Each row is a point on a tangle of strands that fork, close into loops and nearly touch. The rows are in no order.
In the rows, zero is written as 128.
Two points are linked if the straight distance between their rows is under 154. Some points are linked to none.
pap: [124  89 114 178 123 130 143  99 175 114 132 128  94 145 148 185 111 129
 131 118  94 144 115 120 155 130 163 167  99 140 125  96 107 189 119  70
 203 121 157 160 128 118 106 149]
tov: [132  90  76  91 149  85 140 159 137 108 114 114 108 120 152 108  88  78
 164 157 136  92  86 148 150 150 127 128 109 151 138  92 121 118 118  88
 129 119 163 142 123  78  93 138]
Fub: [124 141 134 107 179 109 158 161 134 121 147  99 148 126 102 112 133 102
 163 174 157 151 166 174 176 174  95 131 123 132 139 140 109 100 129 103
 130 160 110 153 127  72 115 142]
Meze: [116 159 129 161 124 153 147  72 156 143 121 137 156 142  82 164 166 150
 140 125 142 138 183 135 130  90 101 175 120  92 155 140 138 156 133 122
 106 177  99 165 128 173 153 151]
losa: [125 144 110 151 145 118 148  85 177 136 110 119 120 128 130 180 156 132
 204 125 151 132 167 137 142  95 110 186 103 104 140 144 121 165 121 109
 125 188 127 173 153 174 135 150]
Sesed: [145 120 215 166 106 121 101 134  56 131 164 166 121 107  95  81  97 146
  31 121 110 121 117  96 127 184 175  99 187 117  79 166 151  69  96 175
  91  69 170 106 139 114 172  55]
Ramub: [175 133 181 127  96 149  90  72  90 154  99 128 124 145 158 143  74 128
 111 104 118  96  95 115  58  78 170 121 168 133 142 136 125 150 137 154
 100 119 183 117 129 166 160  86]
Visef: [ 99 152 126 180 149 135 112 135 176 113 161 113 136 132 128 146 132 127
 126 108  89 131  84 151 143 141 161 129 122 120 107 136 113 174 130  85
 193 159 124 107 147 157 123 124]
Sez: [188 124 229 169 113 104 144 100  74 122 161 139 135 125 127 122  93 115
  98  86 130 132 111  74 118 171 207 129 145 101 126 143 124 165  95 125
 125 136 236 169 150 133 158  79]
pon: [105 135  72 105  97 152 120 127 147 135  87 125 128 124 154 132 156 146
 153 148 144 149 134 102 107  95  81 115 125 115 137 120 150 138 121 140
 124 112  49  76 112 180 140 130]
kudit: [171 110 198 138  97 156 132  85 125 156 132 142 129 159 100 129  78  92
 126 113 118 125 161 138 109 112 153 132 165 131 156 138  97 124 113 133
  71 158 203 152 110 103 144 139]
tep: [ 93 119 112 142 113 133 158 109 161 147 121 160 131 115  88 174 146 142
 119 131 122 179 149  96 137 106  91 153 116 145 125 133 148 172 125 129
 150  96  66 144 114 154 152 157]
dalo: [126 133 115 119 153  97 133 185  88 138 142 116 137 114 137 139 155 134
 119 127 111 148 112 112 155 144 116 116  98 126 112 139 109 139 154 118
 161 104  97 120 135 116 105 134]
kibal: [108 168  84 121 140 103 150 127 128 126 107 152 147  86 144 129 163 141
 175 130 162 136 142  97 142 119 103 148 102  99 117 140 112 137 114 140
 142 138  60 101 123 188 119 118]
kes: [140 149 103 132 135 137  93 120 131 143  90  67 145 187 133 120 140 132
 142 152 154 101 139 137 114 105 103 126  99 144 176 135 149 116 173 106
 122 161 101 123 116 118 109 156]
dil: [145 124 157 134 175 111 181 176  91 126 168 123 147 115 117 172 138 122
 131 128 125 146 133 133 174 173 122 126  95 107  93 145  95 157 144  98
 175 134 101 160 159  98 136 101]
papo: [143 103 107 114 119 142 160 155 124 142  95 112  88 140 168 151 107  95
 124 143 157 142 175 128  93 104  92 112 122 211 158  89 140 140 162 114
  76 115 166 163  97  56 111 151]
Tona: [144 154 100 156  82 149 136 110 105 139 105 165 129 113 128 148 154 156
 118 116  99 137 120  95 100  93 140 127 122  86 132 129 154 153 127 169
 116 107  81 109 123 177 190  93]
Gep: [124 201 190 195 142 164 115 101 149 129 157 154 158 154  79 125 133 141
  84 104 125 139 133 155 118 136 188 149 148 110 110 137 125 120 109 132
 128 182 152 123 143 142 173 118]
bimoz: [110 171 105 103 124 134 127  88 163 118 134 214 132 118 100 147 155 152
 146 146 143 154 168 103 156 116 122 184 124 102 109 147 132 103  90 148
 147 131 135 139 136 147 158 148]
seza: [142 181 157  69 171 130 154 149  88 117 146 168 174 121 129  82 148 115
 140 143 150 150 154 142 162 141 133 149 130 135  96 174  88  43 117 153
  98 152 135 135 139  94 142  92]
fodof: [126 126 176 171 127 128 105 139  90 126 187 178 120 110 108 120 104 168
  60 102  90 125  91 113 145 184 189 117 175 102  88 159 144  93  86 124
 145  75 153  81 135 119 161 101]
mozul: [111 111 175 131 133 114 169 133 125 110 155 127 109 126 102 147  96  99
 120 140 110 145 139 117 175 178 138 134 130 154 105  90  99 162  95 106
 157 113 168 170 103 100 139 133]
Meniv: [160  57 167 151  62 148 109 118 105 147 155 124  88 129 120 128  86 152
  83  89  55  99  90  76 118 136 154 112 136  93 113 129 154 169 111 166
 164  96 153  92 155 150 118 104]
Gam: [103 157 118 145 146 134 159 138 144 144 155 106 138 137 128 142 119 123
 112 112 124 149 136 140 115 136 143 113 136 140 170 123 135 121 136  90
 123 144 134 138  97  80 135 145]
zaka: [175 120 190 152 136 155 125 117 138 132 129 124 128 147 102 139 106 115
 170 106 113 110 142 165 155 148 165 157 161  98 122 137  95 130 105 121
 106 166 225 178 155 101 138 123]
Gofe: [153  92 186 146 128 125 144 133  66 159 139 106 132 109 130 141 111 100
  89 115 114 138 128  74  95 165 130  93 154 145 140  96 117 172 134 140
 124 125 162 144 123 129 144 108]
fura: [177 134 184 126 117 109 108 102  74 134 107 155 138 121  95 106 111 117
 142 122 129  87 147 130 168 143 173 165 167  72  89 180 113  75 107 174
  83 120 195 163 153 125 152  81]
Ramur: [123 170 115  70 141 117  95 147 136 112 109 126 192 110 137  59 160 150
 154 148 157 105 113 144 119 129 110  76 145 119 158 128 132  51 120 160
  94 127 110  79 105 173 139 124]
mufa: [173 134 192 150 129 129 106 128 100 133 146 116 170 108  91  90  89 123
 106 120 107 101  97 127 119 161 140  92 170 104  91 119 145 123 111 164
  99 117 154 127 106 148 140  79]
veg: [146 150 202 181 105 165 109 110 124 129 168 156 134 144  80 119 118 142
  64 110 110 133 146 119 118 132 167 117 168 136 117 157 124  89 103 169
 116 125 190 110 118 119 164 115]
vuv: [110 144  53 135 143 114 112 145 154 137 106 101 112 151 170 135 139 110
 151 159 197 129 160 141  92  94  79 122  74 178 176 117 146  94 167  84
 121 130 101 124  99  89 105 164]
bir: [159 121 171 140  95 147 111  78  67 159  98 103 127 153 114 131 116 103
 109 108 131 111 154 124  88 105 133 128 159 142 173 133 100 136 150 162
  72 169 150 165 101 118 151 126]
Pog: [ 98 135  95  96 136 153 123 156 140 110 165 122 170 142 107  97 173 177
  79 150 129 148 149 163 110 151 101  82 161 188 147 101 140  71 124 140
 116 106 129  69  72  91 140 162]
tezu: [ 87 130  75 172 174 107 148 173 159 126 159 118 116 113 131 161 177 146
 166 134 159 166 144 157 151 142  77 138  56 144 133 137 119 133 139  67
 173 138  68 136 146 123 112 154]
rukid: [152 132 162 102 123 129  66 123 111 138  78  95 177 118 107  61 121 152
 160 141 123  87  74 130 108  92 132 118 145  95 136 149 152 119 141 200
 103 137 130 128 137 181 144  88]
zar: [ 90 164 120 115 164  81 179 146 118 114 133 140 187  77 118 122 164 128
 174 149 175 158 155 115 157 152 106 147 114  96 103 149 105 106 101 140
 119 145  91 135 131 149 123 122]
gilo: [ 93 165 121 139 187 138  89 151 165 110 139 105 149 133 103 104 163 142
 130 135 144 133 104 183 131 142 120 110 121 144 139 124 127  98 132 101
 134 174  90 100 129 131 117 149]
lefo: [119 128 121 158 145 110 156  99 173 126 121 152 110 123 128 191 141 128
 174 132 112 146 143 132 164 139 157 181 111 112 122 100  91 160 117  79
 156 147 147 191 135 143 137 134]
bufu: [160  91 179 165 138 123 133 122 130 143 159  58 115 176  81 127 113 116
  90 114 133 126 142 120 126 155 121  96 109 150 149 102 142 173 131 113
 129 167 162 163 134  82 115 133]
kotis: [ 70 146  71 138 180 101 160 163 164 134 138 124 115 108 161 148 175 138
 155 138 202 160 186 143 111 114  75 153  75 156 156 151 125  80 155  86
 120 134 103 127 120  99 107 170]
vipag: [100  92 115 107  86 180 128 115 157 131 124 157  99 158 144 164 122 153
  52 141 111 170 142 116  85  99 109  97 175 196 140 104 183 137 108 112
 112  93  98  80  70  90 146 145]
didob: [119 102 129 132 124 106 127 153 107  92 170 169 136 102 131 113 117 137
 125 115  66 125  73 144 185 194 167 100 136 128  87 124 113 138  83 116
 189  96 143 100 148 129 112 115]
dabis: [ 76  98  65  85  92 116 172 129 151 129 109 124 109 105 178 170 124 126
 184 154 148 148 150 108 104  87  57 111  93 153 129 107 133 150 140 115
 101  92  46  96 117 159 110 152]
rabe: [125 148 185 136 122 173 115 158 119 137 165 158 150 130  70  79 149 161
  80 134 121 133 153 153 145 142 149 128 173 116 110 162 122  62  96 172
 105 123 154  88 131  87 164 129]
vame: [140 120 101  98 135  79 135 121  82 134  84 122 115  94 162 147 157 107
 198 123 132 107 128  97 149 139 120 149  99  95 118 139  83 171 156 158
 138 132 116 165 174 168 103 118]
kebil: [102 108  66  54 156 100 139 172 114 135  98 102 107 106 193  97 104  99
 118 146 154 107 124 120 109 100  88 102 118 182 144 102 133 108 190 128
  89 104 109 114 124 104  87 132]
vubog: [130 109 168 139 120 137  58 149 116 119 150 138 129 127 104  85 102 177
  64 118  93  85  80 136 116 150 163  97 192 127 100 155 147  76 103 154
 125  72 151  53 127 143 142 118]
Loreg: [161  93 211 108 146  89 139 149 101 119 141 135 130 108 133 100  52 111
 125 106 102  87  65 138 160 175 212 126 152 116 102 137 126 123 107 114
 128 102 220 138 175  97 119  97]
naba: [ 55 155  61  93 131 152 153 122 158 108 142 187 127 130 114 137 204 175
  77 128 120 187 149 143  99 121 121 156 140 156 131 155 160  90  99 140
 130  99  95 101  91 138 166 176]
leluk: [150  84 147 180  84 138 124 117 132 122 185 160 115 121 110 129 115 144
 117  93  48 131  71 114 162 161 171 106 147 101 102 134 137 166 102 140
 176  93 120  97 163 160 127 102]
pas: [111 195 147 193 140 164 134 102 191 106 161 191 159 137  76 147 154 162
 112 112 128 158 140 166 144 147 173 167 146  92  93 139 146 115  81 126
 173 144 142 120 136 169 162 141]
zuli: [100 158  99  57 173 102 118 185 120  94 126 133 164  95 167  69 154 133
 177 134 152 115  88 148 141 157 135 112  96 130 133 171 108  71 119 110
 142 128 104  95 143 133 126 104]
binu: [157 114 170 124 148 109 117 120 117 125 127  71 121 155 101 110  87  86
 135 128 127 101  94 136 154 162 138 120 127 139 119 120 123 163 140 122
 140 152 165 153 156  98  98 123]
gipiv: [147 106 166 163 138 125 153 106 130 136 151  97 124 139  75 154 147 143
 121  99 113 145 140 105 148 148 109 101 122 123 118 104 130 202 134 118
 153 144 125 171 151 147 135 122]
ledok: [131  81 120  89  97 175 140 147 126 145 108 132  92 155 151 135 107 124
  83 153 124 140 162 116  96  90  93  85 151 202 140  76 157 121 139 128
  83 103 141 100  67  62 127 136]
fazi: [135 124 116  95 194  91 145 185 109 107 137 115 129 115 151 122 105  84
 152 137 152 120  86 174 161 158 147 125 105 137 117 121  86 115 141  84
 163 132 153 148 156  78  96 132]
venam: [154 178 185 178 141 143  88  81 133 128 122 127 157 137 108 124 118 126
 118  96 118 118  85 138 117 132 182 140 155  97 100 143 121 152 128 141
 139 164 149 152 152 175 145  98]
Talev: [107 112 119  88 136 162 130 166 118 131 130 138 133 138 139 108 128 141
  68 125 121 139 142 132 110 140 124  80 181 200 145  91 134  78 115 131
  83 107 178  98  64  75 141 132]
debo: [140  86  89 168 101 115 140 108 145 146 117  82  96 121 184 175 141 111
 191  90 101 102  99 144 127  93 121 139  75 111 154 117 111 215 178 109
 154 169  84 147 197 199  86 134]
zozi: [166  81 167 144 106 137  75 103 141 134 131 114  96 143  73 123 102 144
 127 125  82  85 104 118 141 119 146 137 145  87  95 147 136 157 125 163
 161 121 162 114 170 144 108 116]
vukob: [111 157  97  89 121 133 138  76 159 122 112 197  93 131 157 172  99 120
 153 144 129 133 146 121 135  85 154 176 133 124 118 115 114 123 106 118
 123 118 160 140 113 143 151 158]
gusil: [102 164 128 173 122 172  99 118 182 112 149 154 140 155  94 133 146 174
  88 105  96 124 107 144 133 137 177 138 141 105 111 146 152 150  92 117
 192 120 118  79 138 146 128 155]
guka: [157 117 109 131 106 123 105 125 111 133 104  98 137 115 127 117 126 130
 166 119  84 103  73 122 120 114 124 130 109  85 123 146 125 159 141 146
 144 154  75 128 157 169 110 108]
lusel: [132 117 120 163 125 126 121 123 131 142 127  97 118 142 104 174 155 147
 133 123 121 140 144 111 117 104  74 117 104 147 134 114 137 188 166 131
 131 127  84 141 134 162 117 148]
gulig: [147  88 144  51 113 117 129 130  64 157  68  90 128 126 143 119 116  99
 130 141 138  88 156 121  87  86  78  96 143 167 155  85 131 142 171 205
  43 135 137 151 126 127 125 126]
Refe: [150 104 137 181 142 117 147  92 151 136 127  88 100 123 167 159 123 101
 175 100  96 120  85 133 143 137 172 159  97  96 130 118 111 224 159 117
 170 179 129 185 203 163 100 104]
Bel: [169 137 194 178  95 102 118  77  99 111 150 164 112 112 122 135  74 126
  94  98  99 113  97  95 132 156 228 153 148  74  77 153 124 134  95 140
 146  84 203 150 150 147 145  83]
rul: [165 159 140 167  78 142  86  86 110 137 111 134 143 123 113 107 130 140
  91 114 101 112  89 122  93 127 157 109 143  49 118 126 185 144 132 185
 123 110  85 101 136 183 161  93]
konid: [116 155  97 122  97 182  76 100 153 132  95 142 149 166 137 128 118 161
 100 136 110 131 109 141  78  91 152 136 162 124 134 142 160  97 109 140
 125 131  95  54 114 163 156 140]
Fubof: [151 142 129 110 117 120 138 129 110 115 120 135 125 113 115 138 129 114
 142 121 107 129 127 111 144 147 145 158 134  76  91 133 106 126 108 136
 134 117 142 160 128 147 148 121]
Mov: [156 102 128 120 161 118 133 181 117 114 132  97 139 146 102  87 113  72
 137 148 156 106 138 176 141 147  91  91 106 188 150  85 124  83 139 117
  89 147 175 150 126  41  97 136]
Bavim: [130 108 102 134 131 116  94 119 147 140  98  62 119 159 142 136 102 115
 148 131 121 118  91 134 108 105  91  93 107 154 157  92 136 169 169 119
 131 137  91 115 141 131  95 145]
pim: [112  98  50 145 126 123 115 141 151 112 130 139  73 143 148 152 111 115
 137 124  92 127  99 120 157 118 144 156  94 129 148 117 117 150 132  82
 190 137 126 115 134 112 106 141]
kuf: [114 142 109  63 134 145 123 138 103 141  92  93 136 122 194 108 111 131
 117 136 127 118 118 106  89  78 117  98 147 144 158 118 137  92 201 145
  75 115  97 112 114 130 126 132]
kodo: [156 139 151 125  92 142  96 111 110 124 104 141 155 119  93  87 114 141
 101 138 112 106  98 112 106 113 132 116 179  89 106 124 155  98 121 200
  87  98 120 107 115 158 156  91]
besi: [108 170 107 111 155 112 112 174 120  88 135 147 160  85 138  94 134 134
 135 109  95 119  57 144 135 144 152  94 130 111 121 140 126 108 129 133
 153 111  98  82 139 166 130 107]
Fezak: [126 142 109 130 133 114 115 142 137  92 164 174 154 108 126  94 127 141
 159 131  92 119  60 162 180 174 178 126 134  75  89 160 136 111  90 131
 191 116 121  80 154 160 127  88]
bis: [136 104  99 183  98 136 144 105 175 149 112  76  72 155 153 195 109 104
 156 132 153 128 167 151  80  82  77 133  66 123 175 101 145 197 186  83
 148 138  91 154 121 128 101 151]
Mur: [ 89 140  69  43 165 100 127 179 141 115 107 104 147 112 191  46 176 141
 168 143 182 109 123  96 105 124 102 114  97 132 174 167 122  55 140 108
 127 138  94  72 138 156  97 118]
mago: [177 100 143 149 123 105 119 111 112 129 121 107 135 117 140 136 127 117
 175 110  92 103  73 117 165 152 148 157 115  69  90 129 117 191 124 145
 163 156 134 174 191 149 104  87]
Lor: [108 128  93  65 130 135 115 142 130 116 112 157 129 118 132  88 116 121
 136 148 130 112 138 124 153 130 103 127 151 142 103 136 127  76  93 140
 116 119 154 116 101 105 124 132]
Fen: [141 114 160  94 136 142  81 161  89 159 115 121 142 142 136  83 141 145
  96 143 104 108 125 125 142 136 146 106 152 114 122 157 153  72 140 139
 106 126 136 123 108  80 135  96]
fele: [129 138 128  85 156 128  92 138 136 124  88  93 171 114 133  64 139 124
 186 141 158  91  92 139 105  95 115 102 121  96 163 150 137  94 141 139
 109 159 110 115 142 171 115 111]
zanod: [115  78  59 136  96 125 157 136 148 140 133 154  71 132 150 183 129 126
 122 137 120 162 146 125 126  87  72 118  69 151 174 108 164 179 174  76
 157  94  71 130 111 111 104 154]
mumu: [171 120 221 182 110 147  97  84 117 144 127 118 133 132 118 129  93 112
 108  90 112  95 105 113  91 129 190 118 173 104 125 151 128 163 107 162
 106 152 214 155 138 160 152  91]
rig: [ 73 159  51 158 144 137 121 136 166 127 142 109 174 139 136 134 188 181
 114 142 135 149 139 149 110 142 104 140 118 131 149 150 146 110 108 104
 176 123  37  81 110 149 136 163]
sal: [137 106 143  79 120 140 131 150  70 145 102 121 101 137 126 114 116  80
 107 137 123 121 158  99 149 133 105 130 145 169 112 131 112 126 135 170
 100 120 181 167 127  76 113 127]
Mus: [118 123  76  90 114 104 159 136 133 136  80 123  66 110 177 158 141 106
 178 140 174 131 183 100 133  92  92 169  92 164 125 112 112 156 161 126
 116 119 126 189 140 107  96 169]
duko: [141 113 145  66 128 100 119 136  98 133 101  91 128 129 112 104  95  80
 168 149 128 103 128 115 158 140  98 125 111 137  97 114 124 135 138 165
 110 129 152 165 148 116  88 137]
Tiven: [142 107 121 141  95 112 141 138  81 148 105  92 122  79 170 143 148 132
 137 102 104 115  85 107  76  95 111 106 107  90 136  92 116 171 171 158
 108 138  80 123 152 179 126 103]
migot: [172 163 207 165 123 131 147  90 102 118 156 182 155 134  72 139 151 132
 131 122 147 152 174 152 177 147 168 167 130  87  99 159 101 102 114 149
 119 143 165 188 142 123 178  94]
bos: [120 151 102 134 160 105  97 119 153 146 110  70 134 124 144 118 155 128
 196 118 185  96 130 121 139 125  83 132  93 100 149 143 121 131 145  97
 130 181  74 133 166 175  73 141]
deveb: [173 100 233 157  92 107 134  86  90 155 154 168 128 121  86 114  75 126
 103 107 120 101 170 119 151 156 164 147 183 113  89 165 117  88 100 174
  78  98 228 135 122 109 133  98]
nakuv: [115 135 146 135 105 130 166 111 124 135 119 142 101 108 153 187 112 112
 117  96 128 166 132  89  88  95 148 121 139 147 144  83 120 171 145 120
  97 133 147 157 121 138 151 139]
zud: [172  73  84 129 125 108 128 161 138 120 113  86  85 145 163 140  80  84
 144 133 152  91  99 138 105 110 138 135  87 143 161  79 123 160 164  79
 142 118 175 120 136  68  90 131]
telet: [ 90 138  82  81 109 162 137  87 160 121 103 163 107 157 142 130 119 139
 107 158 148 141 163 142 102  57 106 162 147 150 135 137 132  91 104 122
 116 149  98  97  80 114 127 149]
nopa: [165  66  66 164  74 113 138 144 148 122 128 100  55 156 158 164 111  91
 147 143 130 125 122 124 111  97  81 107  60 152 160  81 148 197 187  93
 160 104  94 130 129 108  79 144]
ked: [ 56 124   9  77 138 123 108 144 167 104 115 119 108 140 190  82 183 129
 119 162 194 146 138 140  86 124  82 100 113 161 180 134 163  70 110 104
 146 122  60  61  87 111  94 166]
fugam: [ 84 143  83 129 148 147 131 138 155 126 139 129 163 134 112 118 198 199
  85 144 134 167 148 151 111 143 103 125 152 160 159 119 165  86 100 126
 115 124  75  82  92 131 163 178]
gir: [182 110 174 107 160 112 155 143  52 144 142 135 131 124 128 156 112 122
 119 117 132 128 135 120 165 170 145 148 122 106 113 132 102 167 136 102
 147 140 161 190 159  68 128 104]
kifoz: [144 105 136  84  99  92 151 120  64 143  71  90 113  87 166 148 126 113
 162 118 129  97 108 108  69  95 111 111 127 136 140 104 119 178 180 196
  74 131 117 158 153 171 119 117]
fufa: [ 96 172  85 160 166 120 111 142 176 114 152 107 143 122 146 143 144 128
 157 129 129 136 107 170 116 120 141 137 104 113 147 146 113 130 142  82
 168 178 107  99 144 183 104 150]
bapus: [ 86 106  99  98  93 120 182  95 159 125 101 158  88 109 151 193 134 132
 154 149 132 180 172  99 126  82  82 171  88 151 107 112 134 180 132 127
 127  79  69 157 115 157 124 165]
pona: [ 62 147  31 120 101 137 136 135 177 116  99 138 124 135 162 127 160 147
 135 142 129 148 138 126 113 105 108 145 115 137 140 161 137 126 106 108
 174 112  35  53 114 162 118 161]
kuni: [160  65 180 165  91 151  82 152  86 161 156 108 114 149 138 108 113 168
  56 111  77 118  80  72 107 147 167  67 145 127 145 140 158 155 118 138
 147 101 149  77 124 128 130 102]
nur: [144 157 118  92 133 132 139  99 150 116 117 135 126 136 141 145 101 102
 178 126 152 116 163 147 144 103 148 158 130 145 145 110  98 111 127 114
 111 153 179 160 124 120 130 168]
Fulit: [ 88 196  98  73 129 129 128 138 127 133 115 170 155 116 145  88 174 139
 127 138 151 144 138 115  95 100 136 109 143  97 154 157 144  61 109 159
  75 141  92  98 104 165 160 126]
rulo: [120 131  64  94 143 142 127 121 147 127 119 144 118 163 126 116 125 116
 116 163 171 129 183 146 119 104  65 150 118 174 163 114 134  78 134 105
 112 137 128 124  83  66 107 148]
teni: [152 178 176 130 129  96 133 115 102  99 130 180 170 112 103  96 137 130
 152 140 173 130 132 143 180 136 188 176 134  73  80 160 104  62  75 168
 110 151 154 162 156 136 171  79]
vani: [115 202 101 139  99 170  94  86 158 114 101 182 169 136 112  84 135 137
  82 137 144 133 120 144  79  95 162 145 173  96 118 150 165  78  93 189
 102 112  90  74 110 182 189 126]
Binus: [145 104 225 171 132 126 166  99 147 131 171 128 104 130  89 163 120 115
 120  97 120 158 140  86 161 171 151 124 137 135 124 104 125 201  99 117
 174 133 188 206 135 128 142 113]
kasop: [151 111 145  79 109 156  92 113 109 134  87  89 135 144 151  91  70 127
 110 125 123  92  96 137  86  96 125 110 149 141 149 108 142 110 156 137
  85 120 132 112  94 117 131 134]
Zas: [115 103  81 120 108 106 173 136 155 123 106 145  79 145 152 175 119 106
 124 143 150 144 181 114 122  91  74 147  82 170 135  98 156 154 155  96
 137  96 128 161 101  62 103 163]
Rom: [103 117  78  75 145 105 138 149 127 121  95  84 125  94 167  93 107  95
 188 153 188 105 140 108 110 115  63 118  89 135 146 111 129 115 159 127
 110 135  87 122 126 133  68 143]
Suri: [159  95 170 157 114 104 123 106 126 117 163 145  96 132 144 156  98 128
 138 102  77 114  94 109 192 183 208 152 132  93  83 137 104 161 109 100
 178  90 197 153 156 135 133 103]
mos: [119 197 127  94 153 149 118 108 108 119 131 198 147 127 137  91 130 120
 106 140 137 131 155 132 158 118 159 165 170 122  97 187 121  38 117 163
  99 124 154 138 111 116 163  98]
Nusis: [158 106 141 162 149 136 117 158 136 136 132  48 124 160 113 112 134  99
 111 131 155 115 125 144 107 137  99  84 120 179 169  73 121 120 153 104
  89 159 158 152 114  81 112 158]
kefa: [107 125 140 122 143 122 182 122 139 117 136 170 125 113  86 145 140 117
 120 143 127 165 178 121 154 152 103 169 134 156 104 103  87 120 108 132
 138 117 139 181  90 109 154 149]
sot: [123 107 220 148 143 135 155 153 101 139 174 140 142 125  81 115 105 109
 102 138 121 153 160 138 160 193 120 117 165 165 105 113 112 131  93 127
 124 130 183 149 104  84 143 110]
Masi: [151 134 198 127 139 125 163 104 130 128 131 140 155 128  91 149 149 103
 172 123 151 136 167 150 183 147 153 178 135 106 115 131  74 130  99 134
 101 161 175 213 153 105 153 124]
Bozu: [ 47 111  51 129 144 125 156 165 147 124 140 148 112 101 171 150 171 155
  91 142 120 174 164 134 107 133  51 120 119 183 150 117 149 122 141 100
 137  82  65 105  75  99 121 167]
nefez: [ 88 121  64 198 157  86 144 128 182 126 144  92  81 107 156 178 134 110
 196 132 167 131 136 144 143 128  83 153  54 136 133 115 117 152 166  77
 145 147  85 159 163 139  92 167]
govek: [141 108  93 125 131 139 111 142 141 124 133 117  86 165 154 145  80 124
 101 118 105 107 103 124 113 103 156 137 106 143 145 121 130 139 142  73
 168 120 183  91 126  83 102 131]
Maloz: [ 67 114  55  77 105 173 151 123 158 126 126 172 102 134 176 151 153 157
  90 143 128 164 140 124  96  95  86 104 154 171 137 107 171 126 123 112
 120  70  43  79  81 110 133 155]
rume: [128 124  95 156 171 100 125 133 135 133 114  70  96 108 148 140 136 114
 202 109 188  95 150 142 116 122  88 150  68 125 149 116 106 150 174 100
 122 178 107 178 178 127  71 154]
Koves: [134 168 155  84 160 128 124 147 112 135 122 119 180 120 103  76 138 108
 164 142 158 125 150 154 143 134 114 121 132 142 149 155  97  65 153 141
  96 164 137 142 126 102 117 130]
gepe: [134 117 122  98  78 173 102 111 128 125  97 131  97 144 153 137  89 146
 109 119 102 117 101 118  98  88 127 131 136 117 117 127 145 132 135 132
 122 114 106  92 117 142 126 142]
Kar: [139 151 172 165 167 146 102 152 153 112 183 125 129 137  98 134 120 130
 130 122 122 129 125 171 157 158 159 120 125 118 114 137 120 143  98  80
 176 154 163 122 150 108 128 121]
Zivol: [ 47  94   4  92 102 111 153 171 159 104 131 139  86 118 205 117 183 139
 109 143 154 156 141 130  96 108  70 110  86 177 150 128 167  97 146 103
 141  74  38  71  86 107  78 162]
Dutu: [127 152 146 150 129 136 125  82 104 145  92 101 172 141 102 145 137 134
 125 117 133 126 146 125  93  97 122 139 140 111 138 139 116 144 142 142
  92 171 115 155 105 167 146 114]
Vubal: [153  91 118 140 122 128 100 172 126 136 153  99 133 147 112 119 132 151
 101 136  78 119  94 123 154 144 121  69 118 126 117  98 135 157 149 118
 169  96 108  87 120 137  90 129]
zusa: [101 157 148 145 174 101 182 133 155 107 160 115 182 117  73 152 169 134
 161 141 145 177 159 164 173 169 106 146 125 113 108 145 108 120 105 108
 137 144 104 165 132 134 140 130]
Tilup: [166 149 218 143 126 128 150 140  67 129 166 134 181 116  74  97 116 107
 101 118 134 118 151 149 157 177 136  91 176 119  98 132  95 111 117 162
 102 124 174 138 117 116 158  80]
libo: [140  96 151 151  98 153  84 145 122 132 156 114 133 146 103 100 130 172
  51 129  82 119  89 107 123 131 152  84 163 123 121 114 158 128 113 144
 145  78 107  62 106 129 132 146]
tur: [119 171 144 129 120 149 123 125 130 121 146 185 141 126  64 119 164 159
  90 137 129 162 152 107 147 141 141 138 151 118  92 143 145 105  82 171
 113 110 108 116 138 124 163 137]

A tip is a point with one link. Name the tips that can be reached along the links from each point below, in the order of the rows.
konid => vani, Rom
Meniv => Sesed, zozi, Mur, gir
kudit => fazi, deveb
bimoz => Ramub, gilo, nur, Suri, Kar
mago => debo, gulig

A piece is all that can be reached along the links. How many separate loops has the piece of each point below (a circle has one, a figure eight two, a Y none), and how many tips (points with one link)?
Meze => loops 0, tips 2
tep => loops 0, tips 12
kifoz => loops 0, tips 2
libo => loops 0, tips 4
gusil => loops 0, tips 5
kasop => loops 0, tips 2
